Each row is a point on a tangle of strands that fork and nearly touch. The rows are in no order.
Points whose rows are less than 138 apart are linked; no others are. Some points are linked to none.
sis: [-49  -7   2  -7  22  14  27  47 -11  18 -20  39  14 -16 -28  31 -59 -26
 -22  26   3 -21  60  -8   2  15   0 -19 -32  24 -38 -39 -44 -31  21  -5
  11  42  13   8  46  18  27 -18   0  19  -6]
Kolut: [-14 -18  -3 -25  32  19  12  33  -7   2 -14 -20 -27   0 -49  15  -2  18
  -2  15 -34  -3   7  12  16 -17  13 -25  22  -2 -50  17   2 -17   3  43
  17 -22 -24  20  30  32  -1  17 -10 -19  -7]
tunur: [ -4 -17 -27  -3  28 -15 -35  22  44   6 -27  -4  21 -41   5  15 -23 -17
   1 -13  -2 -48 -20  49 -31  49  20  35   8 -15  19   8  13   6  12   7
  -7  -2  25   5  -4 -31  21  25  -3   1 -11]
nepe: [-45 -12  19 -27  18  21  42   4  30 -29 -18   7  -8  26 -33  25  32 -12
  30  28   2 -35  37  11  -8   0  16   3 -27  22 -47 -22 -33 -39  -7 -20
  43  35   5  15  49  30  34   9  -1  50   2]
fizov: [ 42   3  27  21  -3  11  36 -21   6 -49   1 -30  11 -23  23  10   9 -20
 -22 -17  -6   7 -16  23   2   4 -16   2 -51 -11  15  51  13 -10   2 -32
 -18  -9   7 -36 -10  38 -54  -5 -11  -5  10]
riteb: [ -9  -6   1  21 -18  -3  -9 -61   2 -42  22 -10   1  34   4  -6  50  47
  25 -33   9 -12  16  -3 -22   7  31  -6   9 -26  -2  -2  30  10   7 -32
  -9   8 -22 -30   7   9 -23  -8  17  38 -22]
nado: [  0 -15 -23  -1 -23  25  11  52 -23  42 -30  33 -16   0 -21   5 -22  -4
   2   2   3 -27   2  -6  -3  10 -14  -7  27 -14 -30   5  27  -6   0  28
 -14  33  -5 -13   6   4  11 -57 -13  11 -22]
gigar: [-27   5  30 -42   3   0  16 -26 -15 -26 -14  -6  -3  21 -21   8  34   1
  14   9  18  34  15  32   3 -23  14  -1 -46  -6 -33  17  -8   2  34 -20
 -16 -25   2 -17  -5  16 -13  43   0  12  -7]
bidu: [ 35 -33 -18  32  -2   4 -14  -9  -3   6  62  28  27 -10  -8   7 -41  15
  -4 -48  19   6  50 -25 -12  11   8  43 -28 -55  14  19  12  33  -8 -16
  -2   9  -5 -31 -38   3 -15 -30 -12   5  -3]
noke: [-42  -9  -1  -7  58  12  10  -1 -21 -18  -9  10  11 -53  -2  25 -11  -4
 -30  -1  -2 -13   4  -3  25 -16  -4  13 -54  20 -33   5 -28  15  33   2
 -23 -27  11  11  52  16  -8  32 -22  -7 -25]
Gul: [ -3  13  -9 -14 -19  -6 -13  24 -36  29 -25  40 -14   4  15   8 -21  10
  -5   7   0  15 -16 -29  16 -50 -14  -1  -7  47 -22 -11 -33   7  -8   9
 -48 -11  10  29  13 -17  39  48 -23 -20 -23]
tek: [  6  15 -21  12  23 -13  26  22 -16  27   8  57  16 -36 -16   8 -20 -37
  23  -3  46   5  32  -8  33 -11  -8  21 -11   6   4 -73  -9  22  21   9
  -7  23  31  -2  13 -61   6 -21 -15 -29  20]
kifav: [ -1  -4  18  33 -33  24  -1 -34 -11 -53  35   9 -16  52   7 -16  38  57
  21 -13   7  18  15 -36 -11  -1  24 -13  12 -13   5 -28  11  23 -24 -14
  -1  20 -24 -28  22  36  -2 -14  27  47 -23]
Kure: [  7  -3   9  24 -40  -9   4 -14 -40   7 -20   5 -20  41  23   5  -5  17
  12  -9   2  36 -21   6 -19  -1 -23 -17  21  -4   0 -14   3 -22   9   1
 -12  10  -1 -10 -15 -43   3  16  18 -16 -11]
fumad: [ 10   4   3  17   6  29 -29  36  -3  19   3   3 -15 -35  23 -20 -21 -27
  -1   3  -5  -2 -41  -6  19  49 -13   7  43   8  11 -19  -1  29 -27  31
   3 -24   5  34 -15 -19  -4  -4  17 -46  33]
Dip: [-13  14 -13  -7   8  -7  -3  18   9   8  13  34  13  17   5 -26 -21   7
  11  -2  33  27   0 -33  23  -3   8  13 -16  -4  10 -16  -9  33 -13  15
 -17   5  -8  -6 -13  24  20 -25  -9  17   7]
Garo: [  5   3  14   3 -16 -16   5 -22  18   8  11 -18  21   1 -12  -6   7 -10
  15 -25  25   5  42  82 -35  34  40  19 -39 -36   7  -5   8   0  34 -27
   7  16  25 -37 -22 -15 -10   5  35   0  17]
guva: [  6  23 -25  -1 -12 -30   7 -29  13 -10  -9  14  27  29  11   0  36   8
  29 -11  40 -49  -5 -21   0 -27 -38  39 -23 -16   8  11  22 -21  17 -16
   4  27  11 -15  -2 -33 -11 -28 -22  13 -28]
Neniv: [ 29  21  21   5 -13  12  49  11  29 -46 -12 -31  -1  -1  11   0  11 -39
   1   1  -1  29  -8  37  14  -8  -6 -10 -23 -12  14  21  -1 -11 -19 -18
   2   7   7 -22 -17  32 -26 -32  -3 -14  34]
zevek: [  8 -34  12  -8  24   2  12   0   2 -25  13 -33 -24  18 -45  28  34  45
  -6  -6 -31  -1  21  -4   0 -45  39 -39  31  -4 -27  23  35 -18 -12  25
  22 -29 -24  -8  19  44 -45  11 -13   6 -15]
Kez: [-25 -11 -15  15  12   0 -48 -35 -46  29   6  18  16  -9  26 -22 -17  14
  -7 -12  12 -32 -31 -37  -1  34 -32  20   1   5  -4   8 -29  21   7  -4
   1  -7 -20  24   6 -35   5  17  -3 -21 -25]
Rinaf: [  5   2  16   0 -13  -8 -31 -16  -2  22  57 -16   5 -39   8 -10 -47   7
 -31 -15 -13   7  18   3  -6   7 -10 -12   5 -14  30   2 -20  14 -23   2
  26   1  -2  26 -18   4 -21 -22  14 -29  23]
zokot: [-23  14  21  -4   7 -11   2 -40   0 -26 -13 -31   8  -1  57 -16  15  -2
 -23   3 -20   9 -50 -21  13  20 -22 -11 -19  11  12  22 -31  -5 -13 -34
 -13 -19 -18  -2   7  12   9  21  -1  12  -8]
dob: [ 20  -3 -20   5   4  -3   4  28  17  -7  -9  32  14 -40  -1  24 -41 -20
 -29  -5   8 -11   2  13 -12   7 -35  32 -44  -9   8  22   3  12  20 -18
 -30  18  31  -9  -1  -3  -9 -25 -26   9 -21]
zivom: [-25  10  32   6 -25 -16 -18 -49  -8  -3  28 -40   1  22  26 -20  -2 -15
   5  -1 -21  46  12  43 -27  41  21 -19 -12 -19  36 -19 -27  -5   8 -41
   9  12 -12   0 -17 -15  18  23  50  10  46]
Dinof: [  3  36   1 -43  12 -35   8 -21  43   2 -22 -35  -6   1   7  -3  49  -4
  20   4   2  -2 -12   9  41 -17 -13  -4  21   8  36   1  19 -24  -3   2
   7 -33   3  15 -26 -26   3  28  -5 -18  25]
supiv: [-16   3   0 -21  23  -7  17  13 -19  12 -74 -17   0  31  -3  15  41 -34
  12  12   6 -15 -22  41  -6  34   1   4 -28 -13   1  19  21 -35  34   1
   8  -7 -12  -2  -1 -37   6  22   2   3  18]
naze: [ 24 -17   0   4 -22   1 -14  -2  -3   0 -32 -18 -22 -33  39  26   3  18
 -26  11 -39 -37 -62 -15 -22   2 -26  16  10  13  -5  19   8 -12 -30  -7
 -25  -8  11  30  23 -30  20  32 -24   3 -28]
Bom: [ 41  -2  -9  10 -28 -11  -1   0 -24  26  14  31   8 -14  28 -11  15  46
   2  10  16 -19 -27 -60   0 -53  -6  14  23  31  -2 -15  23  16 -37  24
  -4   2   2  17  12  10   4 -19 -14  -6 -32]
fusun: [  8  -7 -26   1  16 -17 -11  14  31  12  13  22  20 -56  -7  16 -34  10
 -24  -4  10 -30   0  -5  -8 -26 -11  34 -13  13  -3  14   5  32   4   5
 -14  -7  33   6  17  -8  -6  -5 -32   1 -30]
Pino: [ 33  26  -4   7 -19 -23  10 -46  21  10  34 -13  14 -26  10 -13  23 -15
  20 -35  22 -17  27  14  18  -5 -37  10  15  -8  54 -10  23  -8   8 -11
  25  -2  13   3 -34 -31 -39 -21  14 -38  21]
rubaz: [-11  15  16 -39 -13 -20 -22 -29 -11 -48  12 -20  -7  26  20 -36  23  21
 -12  49 -50  55   5 -41   9 -23   5 -36  52  36   4 -18 -19  -6 -26 -18
   5 -10 -32  14  -7   0  33  32  30   0   4]
bidir: [-44 -18  -3  -5  32  16  43  30   9 -21 -19  37  11  -6 -21  44 -39  -2
 -21   7   3 -25  44   0  -7 -12  -9   4 -53   8 -43 -13 -15 -30  31 -10
  -2  31  19  -4  45  42   3 -10  -8  34 -40]
Risus: [ 16  -8 -17  10 -23  14   4  32  -8   8 -49  24 -14 -23  17  23 -12 -18
 -28  -1 -12 -25 -47   9 -18  10 -50  31 -24  10  -8  26   4  -1  12  -7
 -47   9  21   7   5 -25  11   5 -31  17 -29]
laza: [ 61 -14  -6  37 -62   3  -2  -5 -12 -30  -7  -3 -21  -8  59  30  -5  23
 -48  -4 -39   1 -26 -33 -21  -6 -14 -22  37  23  26  27  46  -3 -30 -31
 -32  -1   8 -13 -12   2 -17   6   5  -7 -22]
Monip: [ 28 -12 -48   9   1  44 -25  43  39  33   2  22  -2 -42 -26 -18  -5  -1
 -40   8 -21 -43 -35  -2   2  11  -3  18  45   3   7  32  42  15 -18  39
 -20   4   3  19 -13  17   9 -26 -15  15  -9]
sif: [  1  -3 -11   6 -28  -8 -15 -40  13 -18  -3 -28   7  26  35 -10  -7  17
 -18 -20 -31  22   4  12  -2  12 -12 -32  32 -14  52  25  39  -6  30 -32
 -35 -16 -24 -28 -55   5 -23  13  35 -10   6]
Kudat: [ -4  12 -21 -45   9   7  -7  49   8  25 -38 -11 -25  48 -15 -11  -1 -33
  11  73 -29 -25 -23 -37   8  15  16 -24  31  26 -38  -2 -27 -48 -16   3
  27   8 -46  19  -6   5  52 -11 -18  30  27]
fod: [ 40   6 -28  13 -25 -19  -1   4  17  40  41  27   9   8  10 -21 -20  30
  35 -33  40   7  35 -29  15 -13 -12  24  40   4  37 -37  23  31 -12  16
  -2 -15  14  -5 -44  -7  14   8   6 -13 -25]
pinu: [ 13  45 -19 -15 -18 -29   7 -22  59  -3   2 -20   9  12  34 -31  21   5
  17  15   3  -7 -15 -33  31 -18  -7  -8  49  22  61 -27  16 -11 -27   2
   7  -9  -5  14 -32  -5  27   3  10  -9  21]
pak: [-21  -9  -4  14  73  11  31  29  55 -33  -9 -29  -5 -18 -14 -11   1 -24
   5  12 -17   9   0  14   2  11  45   7  10  10 -31 -14 -13   3 -17  19
  42 -16   8   5  36  35  22   2 -15   4  -2]
Fepe: [  5  25   8  -9 -16   5  39  33  -6  24  15  34   8   2 -37 -14  13 -15
  34  29  43  22  30 -23  22 -44   3  -3 -16   8 -11 -39  -6   2 -15  36
  12  44  14 -16  22  21   4 -82  -9  12  26]
Fatef: [-16  14   0  -7  26   7  52  45  16  -1  -3  14   3 -12 -45   4   8 -23
   7  45  17   9  26 -11  15 -56  19 -13 -18  15 -27 -31  -5  -5  -4  43
  29  24  19  -5  48  34   5 -68 -20  14  13]
riti: [ 13   1   1  27   8  -4  10 -11 -56  16  17  43  24 -20 -21  13 -21 -35
  17 -23  37  33  57  16  15   8  -4  30 -64 -22  -7 -47 -24  12  41 -14
 -14  35  25 -15  10 -58  11   7   6 -30  23]
nat: [ -4  -5  10  23 -17  -9 -22 -37 -22   2  -3  -6   9 -40  39   3  -7   8
  -2  -2  -2 -32 -40 -15 -36  31 -21  14   4   5   1  -5 -16   5 -13 -11
  11   3   8  31  17 -49  -8  16   4 -12 -12]
fuf: [ 46 -37 -28  52   3  37 -23  20  26  13  55  18  19 -25 -10   5 -49   3
 -35 -32  13  14  23 -37   3   2  19  26  -1 -12  49  36  42  52 -20  -4
 -11 -12   1 -28 -49  36 -27 -38 -12  -6  -4]
Lofom: [-18  -1  21 -38   9 -27  -9  12  15  17   8 -45 -10   0 -35   9  -2 -12
   2  13 -23  21  30  67   7 -17  11 -27  21 -10  -9   7  -6 -16  18  15
  35 -18  12  16 -15 -13 -18  14  22 -36  35]
Goz: [  0 -12  25 -23  20  12  18   2 -14 -39 -11 -12 -16  22 -21  21  35  28
   1 -12  -9  32   8  11  21 -44  13 -11 -13  -4 -28  31  14   5  10   2
 -26 -46  -7 -26   4  45 -47  27 -11   5 -26]
Lutup: [-14   6  11  -8  -1   2  -7 -24 -19 -26 -35 -28 -14  47  30 -16  33   8
  -5  16 -29  58 -23   8  17   8 -17 -29  42   5  36  12  32 -13  23 -11
 -13 -39 -25 -16 -49 -17   0  48  41 -16   8]
des: [-43  -9  14  -9  -5  11  35 -17   0 -24 -16  15   0  22   5  19   7  12
  20   0   9 -29  17  -3 -22   4  -1   6 -48  10 -43  -9 -35 -27   5 -25
   7  30   3   9  41  28  15  21  -6  45 -27]
vevi: [-13  13  -9 -13   3  -6  -5  34  18  -4 -25  -8  -4  39  17 -20  -8 -21
  22  33  -3  -4 -24 -16  -3  41  30 -15  31  17 -18 -25 -41  -9 -30  -8
  18   4 -19  15  -6   1  49   6  -2  20  25]
karu: [ -4  17   8  -1   2 -12  20  15 -21 -12 -38  33  -8  17  24  14  -9 -14
   5   5  19  44 -25 -17  21 -22  -8  15 -48  25 -15 -15 -34  14  10 -11
 -54 -13  16  -5   7 -15  23  43 -25  -2  -5]
sedot: [ 29  -2  13  29  -1   1  19 -11  11 -33  46  17   9 -32 -20  34 -39   1
 -34 -29  11   5  54 -18 -24 -15  -2  36 -86 -31  -9  14 -20  -7 -10 -21
   8  36  23 -20  15  39 -13 -40 -21  31  -7]
gir: [ 23  38   1 -19 -33 -17  35   0 -12  21  15  32   9  25 -35 -10  31  -6
  41  11  43  -3  33 -21  24 -58 -37   6  -8   4  -5 -17   6 -19   1  17
  17  43  11  -9   1 -10 -14 -61  -5  -8  12]
parez: [-33   1 -10  -3  24  11   5  42 -39  36  -1  44   7 -27 -25  26 -79 -33
 -35   8   9  17  44 -10  14  25  -4  -9 -34 -10 -11 -33 -36   2  18   1
  -7  37   2   5  18  -1  24 -35  -7   7  13]
tave: [ 36 -15   7  41 -16   9   3 -21 -64   6  19  41  12 -19   9  10 -31  -7
  10 -32  25  31  19 -22 -14   2 -27  39 -49 -26 -12 -15 -18  19   1  -7
 -13  21  16  -2  -1 -42   1   3  -7 -27  -8]
tagu: [-37  17  10 -20 -21 -11 -16 -53  21 -25  10   3 -13  41 -31 -10  53  10
  45  27  21 -13   6   5 -16   2  31 -12  13   1  -3 -25 -13  -1   0 -29
  29  24 -21   5  20 -19  38   1  17  44  10]
vugu: [ 10 -13   1  -8   9 -14 -10 -23  -6 -14  40 -22   4 -11 -17   4  24  41
 -27 -13 -33 -24   5 -25  11 -42   5 -33  31  11   4  30  31   1 -10  14
   8 -25 -30 -11   8  45 -58 -18  -8  -4 -13]
liri: [ -6   0  13  25  23   4  21   5   3 -28  10  14  -2 -24   0   8 -28 -23
  -1 -23  14  54  18  25  -2  30  36  24 -60 -26   1 -34 -27  27   4 -12
 -18   3  14 -21  11   6  15  10   2  14  20]
birub: [-12   0  28 -14 -25  -2  14  -8  -8  -3   8 -23 -15  15 -33   0  17   3
  23  -2  -6  23  33  44  -6   3  19 -35  20 -21 -15 -18 -10 -11   5  -1
  31  15  -9  -4  -4  -6 -19 -17  27 -11  30]
sav: [ -4   2   3   3 -19   7  -7  24 -23  29 -36 -10 -28  44  11   2  -4 -12
   9  -4 -16  33 -31  34   7  27 -32 -22  39  -9  15   1  24 -13  24  13
 -18 -11  -6  -3 -42 -29   2  22  26 -17  18]
bomeg: [  8 -20 -27  16  23  33  -9  57  68   1 -19  -6   3 -35 -30  18 -45 -45
 -30   1 -27 -36  10  42 -40  21  12  -8  27 -16  21  38  17  -7   3  21
  16  21  25  -9  -5  23   2 -45  -6   7 -21]
felo: [ -3  12  31 -13  -3 -34 -26 -42 -29  30  22 -26  -3  -4  33 -12   2   1
   1 -22 -16  30  -4  27   9  -5 -25  -2   1  12  37  -7 -12  -4  21  -8
 -14 -36  14  13 -27 -36 -14  61  33 -39   8]
zefak: [-11  -4  22 -25   1 -35 -27  -7 -16  43  12 -43  -6 -12   9  14 -12  -1
  -4  -5 -27  -1   0  68  -8   0  -9   1   9   2   9  10   9  -9  36   9
  -7 -28  23  21 -12 -33 -12  60  31 -31  20]
parol: [-14   4 -19 -12 -12  -5 -36  43  -9  66  16  30   9 -25 -14  -6 -79 -24
 -25  13   6 -16  18   0 -10  40 -14  -1   6  -2  -3  -4 -27   3  -4  11
   6  37  13  27  -3  -5  30 -40   7  -1  15]
febom: [-35 -18  -5  -3  32  15 -22 -33 -39  -4  14  10  22 -26   8  -4  -3  23
 -11 -26  14 -35   1 -28  12  15 -14  22 -31  -8 -27  23 -17  29  19  -3
  -9 -19 -15  10  26  18 -23  13  -8  -1 -42]
vedab: [ 26 -15  -1  24 -25 -21 -12 -54 -13 -23  27  -9   8  19  23  -4  25  37
  -7 -46  -8  11  18 -10  -7  -5   2 -17  14 -14  27  16  37   3  20 -32
 -23 -14 -21 -43 -33  -5 -47   7  13  -7 -14]
zafe: [ 41 -10 -21  26 -23  46 -29  17   7  14  13  19  -3 -44  27 -13 -16  25
 -41  16  -5 -25 -43 -43  -4  15  -7  11  30  18  17  34  32  33 -44  -3
 -21  -3  -6  17 -19  30  -1 -25  -2  10 -23]
rizi: [-20  -4 -23 -12  25 -24 -32  13  10  21 -41  -1   6   2  11   8 -11  -6
  18  -5  -1 -28 -30  18  -8  45  28  26   6   7 -13 -10 -11   5  20   7
 -20 -22  11  14  12 -41  41  66  -6  -3   8]
mafeg: [ -2  12  34  12   5  -4  20  17 -53   3 -35   3 -11  25  36   3   8 -35
  13  10   5  63 -27  16   2   2  -1   5 -32  31  -6 -22 -44   9   5  -5
 -25 -26  14   6  10 -28  14  63   8 -14  33]
ris: [-13  -7   0 -27  35  -9 -14  -3 -32  22 -55 -34 -12  24   3  10  39 -12
  19  21 -15 -11 -30  19   7  29  18  -4  -5   2  -9   7   1 -35  18  14
   5 -26 -20  31  16 -50  25  62  -3 -16  32]
tagoz: [ -4 -14  33  10 -12  -2  32  43 -31   1 -27 -21 -12  21  17  15 -17 -32
  34  13  -3  54  -6  49 -27  24  18  -2  -6  -1 -27 -25 -17   0   2  -5
 -14  -2  18  -6   7 -18  17  47  18   5  23]
Lal: [ 29 -15 -11   4   0 -20  -1  -2 -10  23  25  30  21 -48 -14  15   0  38
  12  -9  19 -29  12 -32  -1 -77  11  27   6  32 -13 -17  12  26 -20  35
  -6 -11  24  18  35 -14  -5  14 -36 -23 -29]
Vata: [ 44 -36 -26  51   2   1 -19  29  45  39  60   9   4 -19 -41  -2 -31   5
 -28 -30   6   4  32 -18  -9 -32  24  -4  33  16  36  22  47  44   3  19
  13 -24  25 -27 -40  23 -34 -26 -17 -20  -8]
rido: [ 19 -24   2  26  -1  -9  -9 -15  15   4  32  -4  26 -34  -8   2 -18   2
  -1 -47  26  -2  42  41 -28  25  25  30 -25 -34  10   3   7  25  25 -17
   9  -2  27 -25 -21 -19 -30  -5  12 -18   4]
raso: [-12   0  13   2 -32   1 -25   7 -24  33  31 -11 -12 -11  18  -3 -61 -14
 -16   4 -25   2   5   4 -21  45 -13 -37  24 -20   6 -11 -19 -14 -19   3
  22  27  -6  32 -12   1   3 -40  29 -15  25]
mavot: [ -9   7  23   6  31  15  39  13  51 -45  -9 -51   2 -14   3 -10  25 -54
  10   8  -6  21   2  54   8  14  24  -2  -5   6   2  -4 -23  -4 -33 -12
  44  -3   5   2  11  28   7 -20  -1  -2  33]
vima: [ 13  10  24  15   3  18  30  -8 -13 -32  22  10  -7 -15 -20  -2  38   4
  14 -24  22   7  16   1  19 -29   1   7 -29  -8 -17  -8  -6  18 -14  15
   8   1   0 -12  37  26 -45 -42  -8  -7   5]
kuru: [-13 -11   7 -35 -11  -1  -7 -10   9 -51  -3 -34 -11  37   6  -8   8  36
  -2  37 -36  30   3 -16  -3  -1  17 -37  52   2 -20   3   8  -8 -11 -22
   6 -15 -34   4 -17  24  22  38  16  23 -10]
kiguv: [-35 -22   2  -1  38  15  11  11 -18  -2  -4  -5  -2 -39 -38  32 -21   9
 -16  -1 -25 -12  37  17   3 -39  15 -14 -19  19 -53   2 -23  -6  24  28
  16 -19   9  24  56  17  -6  41 -14 -30 -24]
nusi: [ 32  -7  11  28  -9  43 -43  13 -20  12  22   8 -14 -56  28 -12 -19  24
 -23   7 -12   2 -34 -33   2  32 -13   9  45  13  13   0  10  45 -47  17
  -4 -23   2  38 -12  -7 -22   5  20 -38  -4]
Doz: [-19  26  -1 -15 -13 -18 -40   6   7  16  15  -1   3  46  17 -38 -31  -1
   5  23  -2  30  -9 -27   9  40  25 -27  37   9  10 -25 -48   6 -22  -5
  15   2 -24  18 -28   3  43  20  22   4  39]
dele: [ 28   5 -17  14   1 -15   6 -30 -14 -33  17  16  23  19   6   7  45  18
  28 -29  37 -32   6 -32   3 -43 -26  44 -40 -17 -21  23  23   5   7 -17
 -30   5  25 -33  24  -3 -41 -12 -30  12 -31]
kego: [-27  15  -8   8  15  21  -9   3  -1  -8 -38  -3  -3  28  39 -27   5 -26
 -16  -7   1 -10 -58 -13  22  48 -32  -4  -8  -2  23  26 -12   4   4  -7
 -14 -12 -32  -5 -27  11   1 -19  -5   4   1]
gos: [ -6 -15 -27   3  -3  17   5  31 -10  18 -10  17  13  16  -7  -7   2  20
  21   7  14 -56 -12 -34 -12   1  -3   5  12 -16 -22  -1  33  -5  -3  34
   5  26 -18  -9  15  35  -1 -66 -14  33 -26]
sas: [-35  16  -6  -7 -23  -2  -5 -29 -11  -2  -2  21   1  63 -21 -20  37  20
  43  27  35 -18  -5 -40 -10 -26   5 -15   9  -3  -9 -20  -6 -16   4   5
  19  36 -27  -4   6 -16  16 -34   3  38  -8]
Piz: [  8  20  -6 -13  20 -15   6 -26  42   3 -11 -24  18 -30  13  -1  36 -17
  10 -27  22 -29  -7  33  26   8  -8  23   4  -9  39  13  32   0  11   2
  11 -27  19  -6 -22 -20 -27   2   0 -31  16]
kovav: [ 10 -20 -33  22  25  59 -12  52  45   8 -11   9 -10 -48 -43   3 -25 -38
 -66  -2 -40 -11 -11  40 -10  15 -10   1  28  -6   7  43  24  18   7  27
 -19   0  29  10  -9  11 -15 -25 -11  12  -8]
non: [-10   1 -11  13 -19  21   4   1 -17 -10   6  16   8  62   0 -25  35  41
  45  11  33  -8 -11 -50  -9 -20   7  -6  20 -22 -11 -21  30   3 -17  19
  -1  24 -21 -23   3  34  -7 -52   7  44 -16]
lisin: [ -8   3 -33 -29  42  13 -19  30  56   8 -20 -27  -5  10 -35 -12   6  -9
  -4  -4 -18 -17 -15  37  38  18  12  -5  40 -19  18  34  38  -2  14  31
   0 -27 -17  -3 -28  15   3   9  -2 -19  20]
sozu: [ -6  14  30 -31 -31 -19  -2 -47  12 -21  14 -10 -21  21 -40  -2  59  10
  38  14   8  20  25  36  -2 -29  25 -18  18  -4   2 -24  -1   1   3 -24
  21   5  -7  -1   2 -28  11  15  21   4  20]
redal: [-42   8  -1   0  29  22  11   3  -9 -19 -64  -2 -13  59  14 -14  41 -28
  17  10   8 -11 -40  -5  11  48   1 -14  -5 -10 -10  13  -7 -24  19  -3
  11 -10 -38 -14 -20   1  -1 -18   1  26   6]
Dusal: [-16 -24  48 -33 -21  21  26 -31 -22 -58  -4 -21 -27  42  -6  10  31  10
   8  29 -16  54   7   9 -12 -22   1 -28  -2   5 -37   1 -13 -15   3 -45
   3 -16 -19  -6  -6  30  12  52   8  41 -14]
Por: [ 12 -14 -20  -6  -8  -8 -21   4  36  -5 -35 -29   8  -9  21  22  -6  -9
   4  -7 -28 -57 -28  42 -39  40   2   1  24 -26  38  20  34 -31   4  -5
  -2  17  -3   7 -13 -25  13   5   0   5  -2]
vod: [ 28  35   0 -22 -25 -33  24 -14  20  18  34   4   7  -7 -24  -7  29  10
  12  -3  16 -12  27  -3  25 -63 -28  -8  12   6  24  -6  19 -13  -7  16
  29  14   0   0 -12   3 -39 -48  -5 -18  18]
Ruf: [-17  -3  18  -7 -18 -21   3 -48  18  -8   7 -46  13  11  16  -7  23   6
   9  -3  -1   9  14  71 -47  29  48   2 -23 -21   7   5   8  -4  20 -47
  -2  -5   4 -29 -17  -5  10  43  36  25   8]
rira: [  4  32  18 -43 -15 -15 -13  -8 -18   1   6  19  -6  41  14 -36  19  30
  -4  35   0  41 -12 -52  33 -50  -5 -22  28  42  18 -19 -17   4 -31   8
  -1 -14 -12  13 -26  11  23  24  11  -6 -13]
fafe: [ -5  -6   1  -8  20  16 -54 -10  -1  33  61 -12   4 -60 -15 -17 -59  17
 -55   0 -28  -7   0 -14  -2  17 -16   2   2  -2   4  40 -29  24  -8   9
  14 -18  -8  28   2  35 -17   2   5 -20 -10]
fif: [-25  15  19   0  25  12  38   9  -3 -18  -3   7   7 -29 -34   5  34 -22
   2   6  23 -16  25  13  25 -18   6   7 -35   9 -27 -24 -26   5   2  20
  37  10   3  14  62   9 -18 -35  -1 -12  14]
Gomum: [ 24   2 -31 -35 -11  -6 -14  27   3  37 -20 -10 -28  22 -11 -15  12  23
   6  56 -36 -30 -38 -44   9 -13  13 -16  32  12 -16 -10  21 -49 -21  37
  10  14 -42  35  18 -11  52  -6 -18  -2   8]
kos: [ 42 -10  28  24   3   0  16  -6  -5 -42  35 -11 -10   0 -15  14  23  11
 -19 -39  -1  29  18  -4  12 -36  14  -4 -40  -4  -9  33   2   8  -5 -10
 -23 -24  12 -47   1  46 -67  -3 -19  -7  -6]
Luzen: [ -4 -21 -20  18  39  10   9  34  67 -15  -4 -12   3 -21 -16  11 -41  -9
 -17   1 -28 -23  10  20 -37   9  35  -2  16  -3 -11  17   4  -2  -8  15
  31  -1  19  -4  21  45  13 -13 -17  16 -30]
virif: [ 10  -2 -39  -2 -17 -23 -16 -15  28   7 -28   3   9  15  17   5   6  18
  12 -12   2 -64 -24  -8 -22   9 -26  12  21 -17  33  17  41 -30   7  -6
   2  28 -12  -1 -14 -45  10 -20 -17  14 -25]
kuf: [ 16  -8 -24 -22 -12   7  -2  59   0  53 -33   8 -35  -2 -24   6 -10  -3
   2  21 -16 -29 -16  -5   9  -5   2  -7  37   3 -22  -6  21 -25 -20  47
  -5  18  -3  27  16 -19  37 -21 -14  -8  11]
gefo: [  6 -20   0   5  30   8 -26 -10   4  12  58 -13   7 -30 -22  -5 -16  30
 -56 -10 -26 -17   0 -32   4 -31  -4 -17   2  16   2  59   3  22  -7  14
  11 -30 -11  -6  11  73 -47 -19 -19   5 -28]
vabeb: [ 25  -1  16  49 -37 -11   4 -31 -51   6  -1  13   0  24  28  -3 -21   4
  13 -23  26  37 -16   8 -34  11 -22  17 -35 -15   1 -10 -18 -12  10 -11
 -15  24  19 -18  -7 -46   9  30  10 -12  -6]
Bive: [-29  33  10   8  -9 -22 -27 -43  -5   8   8  -6  -3  45  23 -29  10 -20
   9  -2   7  39  -8   4   6  38   1 -23  14   4  40 -23 -42  -5   2 -22
  18   5 -15  14 -26 -38  16   5  32  -3  51]
pana: [  3   4  36  16   1  10  46 -38 -13 -47 -18 -38   0  -1  52  -5  37 -12
  -4  -4 -13  21 -39  21 -11  22  -9   7 -48  -1   0  25  -4 -13  -4 -41
 -12 -11  -5 -26  17  29  -8  34   6  28  -7]
ropo: [ -8   9 -14  15  33   6   6  39  -6  27 -19  35  -1 -19   1 -13 -13 -44
  21 -12  27   5  -7  -1  28  44   4  10  18   3   6 -51  -8  31   8  29
  -2 -11   3   5  -6 -40  -1 -25   0 -27  44]
peka: [-18  24  -3 -32 -14 -25 -21 -15 -16  17 -18  14  -6  37  13  -9   9  25
   5  30   2   2 -28 -51  13 -50  -7 -13  13  45 -11  -5 -38 -14 -13   1
 -15 -10  -9  26   0 -22  41  47 -17  -2 -22]

A fork is a point with three links, a tip a point with one. Leave the first point through the second and follow the links. Name the first fork or tip that comes.
felo, zefak -> non
tave, riti -> fizov
fif, Fatef -> pinu
karu, Gul -> Goz
sis, parez -> zevek
kego, redal -> dele
Bive, zivom -> Vata
Rinaf, raso -> nepe
noke, febom -> Bom
Pino, vod -> kos

Follow the links from the first point to the second, and from the first to the third. Name the last point that the two ways share.
Pino, virif, zafe -> fizov
bidir, Luzen, dele -> fizov
Bom, Luzen, sis -> zevek
gefo, rubaz, Kez -> zevek
Kolut, Dinof, tunur -> kos
kego, Gul, febom -> Goz
vima, fusun, tagoz -> Goz
rido, vabeb, birub -> non
sozu, bidu, zafe -> non
noke, zokot, Fepe -> kos
